Each row is a point on a tangle of strands that fork, close into loops and nearly touch. The rows are in no order.
Two points are linked if the straight distance between their rows is under 68.4. Some points are linked to none.
Q_954: -14; -11; 25; 9; 11; 11; 19; 8; -15; 7; -38; -20; 20; -27; -26; 0; 6; 2; -26; -18; 11; -1; -8; 14; 24; -14
Q_73: -13; 1; -9; 10; 12; -1; -15; -18; -17; -11; 15; 22; 6; -21; -9; -20; -28; -13; -20; -15; 21; 3; 0; -4; -16; 0
Q_623: 14; 16; 16; -7; -4; 13; 10; 3; 6; 16; 7; -10; -14; 7; 21; 9; 1; 25; 20; -23; 29; -13; -13; -16; -14; -10
Q_431: 21; 11; -1; -11; 12; -35; 22; 0; -12; -5; -23; -5; -16; -3; -12; 29; 20; 2; 15; 4; -10; 2; 5; -14; -17; 19
Q_158: 3; 22; 5; 1; 12; -20; 3; -18; 11; -8; 13; 34; 11; 27; 41; -12; -5; -7; 14; -13; 25; -4; 7; -12; -36; -9
Q_616: 15; 13; -8; 10; 17; -6; -14; -17; 17; 22; -3; -8; -21; 26; 2; 7; -22; 7; 18; 15; -5; -15; 15; -12; -8; -32
Q_509: -2; 18; -3; 11; -2; 5; 15; 0; -3; -6; -30; 9; -4; -4; -9; 7; -9; -7; -40; 5; -5; 1; -7; -14; 16; -4
Q_388: 7; 5; 17; 7; -11; -11; -8; -29; -6; -9; -18; 5; 31; -22; 1; 11; 27; -13; 12; -32; -13; -3; 8; 13; 1; 8
Q_795: 12; 3; 6; 3; -15; 0; 5; 28; -18; 8; 31; -12; -14; -31; 2; 4; -4; -6; -7; 18; 6; 9; -19; -2; -6; 8
Q_429: -29; -19; -32; 21; 5; -5; -7; 8; 16; -9; 1; 13; -23; 39; 20; 1; -14; 21; -5; -6; -7; -13; 7; -6; -12; 5
Q_236: 44; 13; 18; 8; -4; 9; 2; 17; 5; 9; 8; 18; 19; -8; -19; -8; -3; 3; 18; -6; -17; 13; 10; 25; 19; 12
Q_970: -7; -10; 15; -6; 17; 10; -22; -8; 29; 3; 10; -31; 19; 7; 4; -3; 30; 4; 32; 19; -19; -3; 15; 14; -4; -1
Q_799: -24; -23; -4; 25; 12; -4; 11; -5; -14; -16; -33; -11; 21; -21; -5; 29; 10; -1; -14; -28; -16; -12; 15; 2; 14; 20
Q_203: 20; -9; 11; -9; 21; -11; -6; 9; -1; 24; 5; 3; -31; -9; 29; -16; -1; -19; 1; 41; -1; -6; 8; -9; 3; 4
Q_826: -2; -11; -29; -2; -3; -28; 15; 9; 3; 4; -25; -7; -25; -13; 2; 3; -10; 25; -25; 19; 11; -24; -7; 2; 15; 19
Q_774: 14; 13; 14; -23; -9; -22; -2; -9; -9; -6; 18; -25; 2; -25; -23; 6; 44; 6; 19; -1; 15; 5; 3; -8; -9; 19
Q_42: -3; 21; 17; -13; -11; -1; -6; -11; 11; -12; 9; -26; 2; -14; -9; -1; 43; -2; -2; 14; 14; 1; -2; -7; -8; -14
Q_170: 7; -2; 12; -5; -1; 21; -11; 6; -19; -3; 46; -17; 1; 3; 12; 9; 1; -15; 4; -4; -1; 3; 9; -36; 1; 18
Q_171: -16; -27; -5; -2; -6; 5; -1; -1; 2; 6; -15; 14; 30; 10; -19; -8; 1; 7; -8; -33; 15; 16; -25; 7; 7; 22
Q_543: -2; 5; -10; -7; 1; -19; -2; 8; -12; -10; -60; -23; 1; -12; -18; 37; -20; 21; 19; 10; 13; -4; 6; 18; 22; 5
Q_712: -17; 6; -9; 31; 13; -14; -3; 9; 9; -20; 13; 11; -12; 34; 25; 3; 11; 34; -13; -11; -4; 2; 3; -23; -13; 5
Q_564: 24; 6; 4; 14; 8; -28; 4; -32; -7; 10; -21; 4; 16; -24; -15; 6; -1; 3; 8; -14; -13; 8; 4; 7; -11; -3
Q_107: -22; -28; 8; 14; 9; 16; -11; 5; -6; 11; 10; -1; 18; 12; 6; -16; 45; -11; -10; -7; 7; 27; -17; 8; 33; -4
Q_751: 6; 12; -23; 19; 5; 4; -10; -24; 14; -3; 25; 2; 5; -4; 9; -9; -18; 2; 1; 2; 33; -25; -8; -4; 1; -9
Q_906: -14; 3; 22; 14; 10; 11; 1; 6; -16; 4; -7; -14; 15; -26; -8; 13; -20; -10; -16; -27; 5; -17; -3; 14; 23; -10
Q_635: 1; -8; -19; 20; 5; -33; -17; 4; -1; -4; -5; 31; -40; 6; 1; -2; -8; -12; 8; 9; -9; 20; 33; -10; -19; -7
Q_147: 1; 18; 20; 30; -6; -8; 18; 2; -4; 1; -13; -4; 8; -10; 6; 11; 21; -7; -26; -2; -2; 6; -18; 3; 25; -22
Q_746: -11; 11; -3; 20; 5; -13; -3; -8; 18; -28; 15; 34; 0; 36; 38; -23; 8; 17; -1; -7; 20; 18; -3; -14; -19; -2
Q_359: 26; 5; -8; 0; 15; -4; -2; -8; 7; 27; -23; -12; -17; 23; -23; 4; -26; 11; -1; 4; -1; -11; 11; -25; 13; -7
Q_727: 10; 17; 21; -4; -4; -11; -9; -4; -31; 5; 8; -17; -6; -4; 2; 9; 14; 2; -17; -12; -5; -22; 9; -2; 48; -10
Q_461: 27; -13; -24; 16; 16; 8; -9; -1; -4; 15; -4; 2; -25; 18; -11; -9; -21; -3; 21; 14; -1; -22; 8; -7; -32; -15
Q_801: -9; 2; 26; -18; -9; -3; 14; 10; -3; 10; -25; -15; 8; -15; -26; -12; 4; -8; -14; 1; 4; -10; -21; 23; 8; -15
Q_207: 5; 14; 4; -19; -3; -41; 25; 14; -8; -22; -30; -6; -30; 0; -25; 25; 23; -5; 21; 6; -6; 3; 8; 15; 13; 2
Q_162: -8; 20; 21; 24; 3; 1; -1; 38; 5; -11; 5; 2; 25; 19; -14; 1; 20; -4; -19; 8; 6; 15; -15; 10; 39; 10
Q_317: 5; 6; -4; 8; -4; -39; -33; 0; 1; 14; 7; 27; -20; -1; 21; -12; -21; 7; 4; 3; 9; 5; 34; -5; -24; -16
Q_755: 2; 3; -21; 22; -3; 21; -26; -18; 13; -1; 34; 1; 6; 5; 16; -1; -3; 14; 3; -3; 11; 0; 1; 4; 34; -5
Q_607: 10; -12; 0; -9; 8; -5; 8; 8; -21; 9; -31; -26; -10; -19; -14; 23; 5; -3; 2; 15; -10; 1; -1; -14; -2; 16
Q_831: -2; -16; -7; -7; -4; 27; 3; -11; -14; 3; -27; 0; 5; -15; -24; -13; 37; -15; -8; -11; 10; 5; -9; 5; 24; 2
Q_444: -2; -23; -21; -10; 17; 26; 9; -3; 12; 1; -1; -6; -21; 27; -15; -3; 4; 21; 2; -16; 4; -9; 1; -29; -19; 7
Q_515: -3; 33; 9; 10; 1; -21; -8; 20; -17; 2; -24; 12; -6; -14; 4; 21; -31; 18; -10; -4; -2; -7; 4; 10; 4; -10
Q_975: -9; -11; -18; 0; -6; -7; 5; 0; 15; -1; 16; 5; -24; 42; -5; 9; -1; -14; 13; -6; -6; -2; -13; 9; 19; -10
Q_303: 3; 4; -3; -5; 3; 5; -21; -10; 28; -13; 1; 28; 14; 29; 22; -30; -1; 23; 29; -6; 10; -29; 1; 21; -12; 3
Q_835: 10; -10; 26; 10; 8; -2; 4; 1; 1; 7; 1; 1; 32; 23; 4; 1; 0; -21; 5; -9; -13; -5; -7; -3; 17; 19
Q_143: -9; -2; -5; -9; 23; -12; -16; -11; -11; 12; -12; 11; 0; -11; -17; -13; -33; -3; -20; 12; 12; 5; 9; -22; -30; 11
Q_263: 10; -19; -24; 18; 17; -5; -17; 1; 4; -11; 17; 15; -37; 4; -7; -27; -3; -13; 14; 36; -5; 21; 19; -5; -10; 0
Q_554: -2; -5; 13; 4; 10; 3; -15; 21; 6; -2; 13; -34; -7; -6; -15; -5; -13; -24; 9; 33; 7; -19; 1; -1; -4; 0
Q_631: 1; -7; -14; 11; 12; -4; -4; 8; -4; -5; 40; 2; -29; 3; 6; -12; -4; -3; 8; 27; -19; 13; -4; 14; -1; -18
Q_984: -23; -26; -9; -20; -11; 13; 37; 0; 9; 11; -9; -13; 4; -6; -34; 13; 6; -9; -6; -37; 22; 8; -4; 19; 43; -7
Q_338: 1; -3; -30; 6; -10; 38; 10; 13; 18; -21; 11; 1; -17; 19; -6; 1; -9; 20; -2; 5; 9; -18; 0; -19; -19; 10
Q_731: -5; -12; -11; 26; 11; -25; 4; -2; -20; -15; -30; -8; -11; -35; -3; 17; 6; 19; -7; -7; -11; -19; 20; 3; 7; 7
Q_915: -23; -26; -6; -13; 6; -1; -6; -5; -2; 16; -5; -32; 5; -17; -9; 15; -29; -33; 0; 8; 17; -1; -8; -10; -16; 13
Q_265: -4; 9; 3; -2; 19; 16; 21; 5; 28; -9; 36; -9; 2; 13; 5; 2; 4; 8; 10; 6; -8; 17; 8; -11; -18; -5
Q_453: -2; -20; -21; -9; 8; 13; -5; -4; 33; 4; 18; -4; 8; -11; -15; -7; -19; 0; 18; 5; 9; 13; 11; -8; -34; 23
Q_719: -14; -2; 10; 15; -17; -38; 37; -2; -6; -6; -13; -9; -2; -12; -4; 12; 30; -1; -31; -14; -11; -2; -15; 19; 26; -18
Q_309: -20; 16; -7; -3; 25; 19; -15; -5; 3; -9; 1; 12; 12; 9; 20; 3; 36; 4; -19; 11; -10; 27; -8; -10; 31; 13
Q_151: 13; -3; 10; -22; 2; -42; 4; -17; -25; 5; -29; 3; 23; 0; -10; 22; -19; -33; -2; 1; -27; 9; 12; -10; 7; 28
Q_142: 22; 6; 16; -3; 10; 39; 33; 13; 0; 4; 26; -1; 13; 6; 18; 10; 34; -3; 5; -4; -24; 7; -1; -9; 14; 2
Q_544: -22; 17; -24; 5; 13; 18; -19; -8; 13; -8; -16; 18; -4; -27; 9; -2; 6; 22; -27; 18; -1; 0; 3; 3; 9; 7
Q_246: -6; 3; -6; -12; -9; -27; -8; 20; 0; -19; -23; 7; -47; 3; -8; 14; 9; 13; 21; -2; 2; -10; 17; 14; 3; 5
Q_376: 22; -9; -3; -11; -27; -11; -9; -6; -13; -3; 30; -25; -1; -16; -23; 11; 17; -10; 25; -4; 15; -8; 6; -5; 10; 25
Q_216: 9; 23; -6; -2; 3; 14; -7; -13; 0; -7; 3; 5; 1; -10; 37; 25; 32; 4; 29; 14; -14; 6; -8; 7; -14; -7
Q_857: -6; 4; -32; 7; 1; 17; -31; -26; -9; -5; 3; 19; -1; -21; 13; -20; -22; -5; -4; 11; 30; -17; -8; -2; -16; 2
Q_794: 20; 17; 24; 5; 4; -3; 2; 15; -16; 13; 8; 8; 8; 11; -37; -8; 16; -10; -2; 9; -4; 35; -24; 20; 32; -18
Q_836: 34; 17; 26; -2; 6; 24; 7; 7; 17; 8; -29; 1; 26; 0; -17; -3; 32; 10; -3; -9; -10; 7; 12; -12; 15; 23
Q_396: -17; -16; 8; 0; 6; -3; 2; 3; -18; 0; -42; -4; 27; 8; -8; 31; -20; -12; -13; -26; -16; 7; 4; -10; 16; 24
Q_718: 31; 27; -7; -2; -14; 16; -1; -10; 9; -11; 7; 19; 2; 0; 24; -3; 2; -3; 26; 34; -20; -1; 2; 3; -31; -6
Q_243: 2; -8; 3; -9; -4; 24; 9; 6; -20; 3; -34; -29; 16; -7; -24; 33; -5; -13; -12; -5; -5; 0; -3; -25; 14; 22
Q_96: -25; -13; -6; -15; 9; 12; -19; 0; -3; 14; 1; -4; -14; -14; 29; 2; 8; 26; 3; -7; 6; -9; -7; 8; 9; 3
Q_415: -10; -3; -18; 1; 1; -32; 3; 6; 18; 1; 3; -11; 0; 25; -9; -1; 8; 15; 5; 24; 11; -8; -38; 28; 4; 7
Q_788: -12; 4; -3; -4; -25; 3; -2; 20; 27; -33; 46; 18; -10; 18; 28; -27; -24; 16; 20; -2; 10; 0; 20; 13; -23; -10
Q_254: 14; -2; 16; 14; -5; 5; 0; 24; 14; 8; -2; 4; 19; 26; -19; -5; 2; -7; -12; -7; -6; 19; -2; -8; 37; 22
Q_367: -7; -5; -14; 11; 15; -8; -17; -4; -9; 18; -17; -12; 15; -7; -10; 9; -43; -20; -11; 26; 9; -15; -5; -15; -29; 10
Q_283: -9; 9; 1; -37; -14; -20; 33; -19; 10; 24; -33; -12; 2; -7; 11; 18; -23; 8; -25; -12; 0; -17; -5; -14; -7; -2
Q_363: 0; -9; 20; -13; -9; -16; 24; 19; -7; 4; -16; -23; 8; -12; -21; 6; -1; -35; 1; 13; 18; -3; -16; 29; 45; -8
Q_628: 0; -4; -11; -8; -4; 21; -15; 12; 2; -33; 31; 8; -31; 6; 26; -23; -7; 24; 36; -3; 7; -10; 32; 1; -29; -11
Q_331: 6; 7; 13; -13; -7; -5; 10; 8; -9; 14; -9; -13; -6; -15; -7; 8; -18; 13; 6; -15; 27; -14; -9; -12; -31; -1
Q_414: 12; 5; -6; -11; 15; -5; 6; 1; 2; -1; 12; 4; 2; 5; 17; -20; -13; -12; -9; 39; 4; -30; 9; -21; -42; 7
Q_119: 6; -17; 1; 13; -9; -23; 35; -6; -12; -4; 1; 0; 8; -22; -8; -5; 16; -18; -13; -20; 0; -9; -11; 19; 10; 3
Q_527: 31; 1; 13; 2; -15; 23; 7; 20; 11; 18; -20; 12; 20; -17; -21; -6; 29; 16; 4; -6; -25; 14; 19; 23; 33; 7
Q_651: -2; 10; 8; 4; 9; 15; -8; -30; -1; 0; -7; -4; 32; -20; -17; 8; 49; -15; 13; -9; -16; 18; 16; 12; 4; -14
Q_411: -7; -17; -6; -1; 6; 18; -16; -30; 13; -4; 12; 7; 1; -9; 6; -34; -3; 9; 3; 2; 0; 11; -1; 8; -27; -15
Q_245: -19; -27; -8; -6; -18; 40; -17; -1; -10; -8; 3; 11; 16; 4; -4; -18; 26; -14; 5; -4; -1; 31; -23; 9; -13; 6
Q_406: -19; -22; -21; 1; 14; -2; 9; -5; 16; 7; 2; 1; -22; 16; -1; 6; -23; -3; -4; -21; 1; -9; 18; -24; -24; 1
Q_840: 3; -5; -22; -14; 0; -18; 15; -3; 11; -2; -10; 8; -12; 13; -8; -7; 13; 20; -3; 4; 4; -25; -11; 16; 23; 17
Q_354: -30; 5; -8; -6; 14; 14; -4; -5; 21; 5; -17; 9; 20; -22; 12; 0; 27; 12; -27; 8; 1; 26; -10; 13; 32; 9
Q_691: -14; 1; -4; 14; -14; -11; -5; 2; 33; -1; 16; -10; -6; 37; 5; -3; 0; -2; 10; 13; 12; -3; -30; 18; 2; -24
Q_512: 15; -22; 21; -5; 14; -18; 6; -2; -6; 22; -30; -10; 28; 20; -12; 11; -18; -24; -10; -14; -20; 8; 5; -17; 23; 29
Q_876: 21; 24; -2; 9; -23; 0; -2; -18; -13; -8; 30; -5; -10; -5; 27; -1; 20; 37; 5; 6; -22; -16; 2; -1; -21; -20
Q_61: -5; -22; -8; -11; -27; 9; 12; -13; -21; -2; -12; 11; 6; -10; -15; -15; 41; -21; -2; -3; -4; 18; -32; 16; -5; 2
Q_420: 16; -8; -4; 24; -2; -25; 8; -9; -2; -10; -6; -3; -7; -28; -17; -1; 2; -1; 7; -9; 3; -18; 11; 9; -7; 7
Q_193: -21; 3; -5; -1; 0; 31; 1; -10; 16; 10; -35; -10; 15; -13; -9; 6; 34; -1; -19; 6; 12; 7; -8; 4; 22; -13
Q_595: -3; 9; 4; -8; -13; -11; 8; -8; 4; 15; -32; -24; 12; 4; -31; 19; 4; 7; -22; 6; -7; 22; 0; 8; 57; -24
Q_68: 42; 14; 31; 5; 6; -9; 4; 8; -15; 14; -3; 16; 9; -6; -19; -11; -13; -16; 5; -9; 4; 17; -11; 7; 11; -3
Q_274: -2; -15; 14; 7; -10; 11; -14; 5; 4; -3; 18; 4; 15; 25; 45; -44; -18; 31; 0; 1; -15; 0; 2; -5; -37; -11
Q_816: 6; -27; -31; 1; 2; -14; -19; 5; 4; 19; -23; 15; -36; 27; 5; -1; -25; -13; 25; 4; 15; -15; 17; -10; -16; 0
Q_10: 24; 18; -11; -13; 10; -10; 7; -8; 17; 22; 19; 14; -16; 22; 11; -7; -27; -9; 9; 24; -20; -7; 17; -9; -16; -18
Q_911: -11; 2; 35; -2; -28; -20; 10; 24; 4; 5; -27; 1; -4; -19; -1; 8; -26; -2; -28; -26; 0; 5; 17; -1; 15; 4
Q_430: -2; 18; -9; -21; 7; -17; 21; -9; -12; -14; -52; 3; 11; 10; -18; 33; -15; -9; -3; -4; 4; -7; -13; -8; -12; 16
Q_713: 4; 0; 1; -10; 20; 6; -3; -14; 2; 16; 2; -7; -13; 11; -26; 0; 0; 14; -6; -14; -7; 13; 8; -15; 29; -9
Q_808: -19; 1; -8; -35; -9; 4; 22; -13; -14; 10; -39; -25; -5; -25; -9; 36; -27; 10; -17; -12; 8; -3; -10; -3; 9; -6
Q_202: 10; 29; 15; 2; -11; 15; 8; -12; -13; -6; 9; 3; -8; 13; 35; 2; 17; 31; 0; -18; 2; -17; -17; -16; -24; -19
Q_769: -5; 18; 15; -10; 4; 5; 2; 23; 21; -17; 43; 7; 1; 18; -2; -12; -18; 7; 25; 2; -13; 5; 12; 20; -30; -14
Q_856: 0; 0; -2; 1; 6; 28; -3; -3; 21; 7; 30; -22; -1; -10; -23; 5; -9; 2; 15; 5; -1; 28; 9; -10; -9; -5
Q_400: -11; 23; 5; 4; 10; 14; -17; -30; -17; -22; 12; 0; 10; -13; 12; 17; 38; -4; 15; -7; -15; 17; 1; 3; -19; -22
Q_694: 20; -6; -19; -11; -13; 1; -6; -9; 24; 13; 31; 11; -15; 25; 20; -33; -27; -14; 12; 43; -11; 2; 5; 5; -13; -18
Q_933: -33; -19; -2; -26; -20; -1; 23; -6; 4; 7; -30; -11; 13; -9; -15; 14; -21; -9; -30; -23; 7; -2; -15; 11; 26; 2
Q_663: 13; -17; -17; 0; -5; 10; 22; 5; -16; -6; 9; 17; -30; -2; 12; -19; 36; 24; -12; -13; 2; -7; -17; -1; 9; 14
Q_768: -5; 6; -6; -6; -6; -5; -18; 6; 8; -13; -1; 11; -36; 9; 9; -17; 8; 20; 20; 4; 9; -15; 15; 10; -22; -13
Q_66: 17; 15; -6; -21; -6; -7; -13; -24; 7; -11; 11; 27; 15; 25; 24; -28; -16; 1; 22; 3; 11; -23; 7; 2; -36; 1
Q_306: -6; -7; 17; 4; -18; -5; 9; 20; 0; 2; -2; -8; 9; -27; -14; 14; -17; 7; -4; -35; -5; -6; 16; 21; 25; 7
Q_750: -8; -33; -15; 18; -5; 42; -20; -6; -4; 10; 10; -1; 18; 8; -2; -17; 21; 7; 8; -12; 15; 20; -24; 6; 15; -7
Q_301: -31; -21; 8; -22; -5; 19; -9; -7; 0; 24; 4; -16; 7; -21; 14; 10; 4; -6; 0; -27; 15; 10; -9; 10; 17; 1
Q_872: 0; 22; 20; 36; 27; -16; -5; 31; -4; -8; -4; 5; 20; 14; -5; 14; -17; -4; -14; 10; -9; 1; -8; 5; 20; 6
Q_341: -7; -25; 12; 8; -9; -16; 7; 28; -12; -4; 27; -1; 2; -15; -5; 4; -24; -13; -3; -20; -14; -9; 18; 12; 14; 23
Q_540: -12; -12; -5; 25; -7; 31; -43; 8; 3; -15; 26; -12; -2; 8; 18; -20; 5; 20; 3; 11; -2; 7; 5; 2; 8; -9
Q_146: 14; 4; 12; 1; 4; 11; 2; 7; -20; 15; 0; 8; -12; 2; -43; -7; 16; 3; -12; -20; 2; 37; -3; -6; 37; -18
Q_350: 10; 13; 5; -13; -8; 0; 14; 12; -20; 8; 5; 12; 6; -21; 19; 3; -28; -5; -6; 4; 16; -16; -10; -12; -57; 8
Q_583: -21; -17; 2; 4; -19; 21; -27; 9; -1; -5; 28; -15; -11; 16; 26; -16; -16; 35; -6; -1; -10; -12; 6; -6; -21; -13
Q_248: -9; 10; 10; -7; 4; 1; -20; -3; 31; -14; 8; 7; -9; 25; 10; -6; 0; 5; 24; -18; 19; -21; 14; 4; 2; -5
Q_472: 10; 4; 18; 2; -21; -5; -14; -10; -17; -13; 53; -22; 6; -17; 0; 6; 18; -20; 12; -10; 3; -6; 16; -11; 6; 2
Q_187: -4; 13; -3; -17; -11; 15; 11; -2; 0; -18; 5; 18; 12; -14; 16; -4; -3; -14; 3; -5; 9; -9; -7; -5; -37; 21
Q_644: -21; -18; 0; 1; 1; 17; 0; -25; 16; -6; 19; -5; 21; 17; 38; -37; -2; 30; 4; -9; -11; -1; -12; 12; -31; -21
Q_692: 0; -5; 10; 9; 17; 11; -12; 1; -8; -3; 13; 22; 2; 1; 12; -11; 23; -19; -3; 6; 2; 37; -8; -4; 26; 9
Q_568: -9; 6; 18; -28; -10; -8; 25; -5; -15; 25; -9; -4; 8; 9; 5; 7; -29; 11; -34; -22; -14; -27; -15; -4; 7; -3
Q_730: 23; 6; 6; -18; -18; 39; 12; -3; -11; -7; 15; 22; 9; -4; 20; -11; -5; -21; 10; 11; -20; 0; -7; -4; -31; 13
Q_129: -16; -9; -7; -5; 13; 3; -31; -19; -1; -3; 25; 15; -19; 14; 1; -21; -11; -2; 20; -10; -5; 19; 19; -3; -19; -15
Q_50: 23; 14; 7; 13; -21; -8; 2; -10; -10; -20; 11; 11; -1; -1; 16; -12; 21; 10; 20; 19; -39; 2; 1; 16; -40; -17
Q_577: 0; -4; -11; 5; 1; -29; -30; 20; 6; 3; 13; 25; -12; 24; 28; -18; -18; 6; 7; 20; 11; 10; 45; -33; -52; -2
Q_648: 3; 8; 5; -13; -19; 11; 14; -2; -22; 12; 2; 1; 2; -1; -4; 3; -16; -9; -34; -1; -3; -4; -23; -6; 22; -2
Q_204: -7; 24; -12; -5; -10; -18; 5; 2; -11; -21; -30; 11; 2; 3; -19; 14; -25; -5; -29; 2; 24; -5; -12; -17; 5; 20
Q_851: 5; 15; 17; 31; 27; -30; 17; 4; -12; -5; -3; -6; 26; 4; 0; 18; 9; -1; -20; -4; -14; -13; -10; 9; 36; -3
Q_576: -9; -11; -14; 6; -12; 8; 32; 1; 14; 13; -3; -4; 0; 2; -29; -5; 30; 3; -6; -21; 18; 6; -11; 29; 50; -32
Q_464: 27; 23; -9; 3; -5; 13; 10; 14; -17; 3; 9; 10; -16; -39; 8; 4; -17; 9; -5; 10; 10; 7; 1; -17; -27; 11
Q_997: 6; -3; 11; -4; 12; -22; 5; 13; -8; 4; -1; -32; -13; -7; -31; 8; -10; -37; 1; 34; 20; -2; -13; 1; 21; -9
Q_806: -36; -12; 0; -22; 2; 2; 0; 10; -6; 6; 5; -2; 4; -23; 15; 22; -24; -19; -1; -20; 20; 0; -11; -1; -5; 23
Q_33: -8; 26; 10; 4; -7; 16; -12; -3; 17; -15; 7; -16; 16; -25; -16; 9; 48; -18; 2; 28; -13; 20; 18; 6; 5; -13
Q_405: 0; -5; -2; 31; 0; -1; -21; 16; 17; -12; 23; 21; 6; 24; 23; -23; -34; -7; 0; 15; 4; 9; 28; -19; -34; 3
Q_463: -24; -19; -13; -7; 5; 6; -11; -15; -4; -20; 40; 7; -6; 33; 3; -2; 1; -11; 19; -18; -15; 7; 3; 8; 4; -7
Q_75: -23; -4; -30; -19; 6; 0; -2; 10; 13; 4; -27; 13; -22; -20; 3; -1; -13; 26; -26; 19; -7; -3; -3; 12; 17; 19
Q_565: 3; 6; -11; -13; -1; 25; -11; -3; 4; 12; 27; 0; -19; 4; 6; -14; -20; -11; 0; 39; -21; -1; -9; 14; 7; -30
Q_255: 6; -2; -1; 36; -7; 0; 4; 14; 27; -1; -12; 15; 2; 10; 9; -12; -22; -16; 1; 13; -3; 6; 5; -5; -43; -8
Q_837: 8; -3; -10; -7; 4; -36; 19; -8; -36; 2; -20; 2; 14; 8; -12; 29; -27; -27; 8; 0; -11; -6; -16; 2; -16; 11
Q_64: 3; -11; 13; -5; -5; -7; -1; 12; -6; 4; 17; -28; -1; -14; 8; 1; 16; -7; 15; 28; -5; -17; -15; 8; -19; 6
Q_608: 31; 13; 21; -21; -4; 21; 26; 9; 5; 8; -13; -4; 10; 4; 12; 15; 39; 6; 8; -3; -27; -9; 7; -13; 4; 16

How many points has the smallest loop of links through each point below? Write - if it is on no loop.
Q_354 -> 9
Q_954 -> -
Q_162 -> 12
Q_623 -> 9
Q_731 -> 13
Q_840 -> -
Q_616 -> -
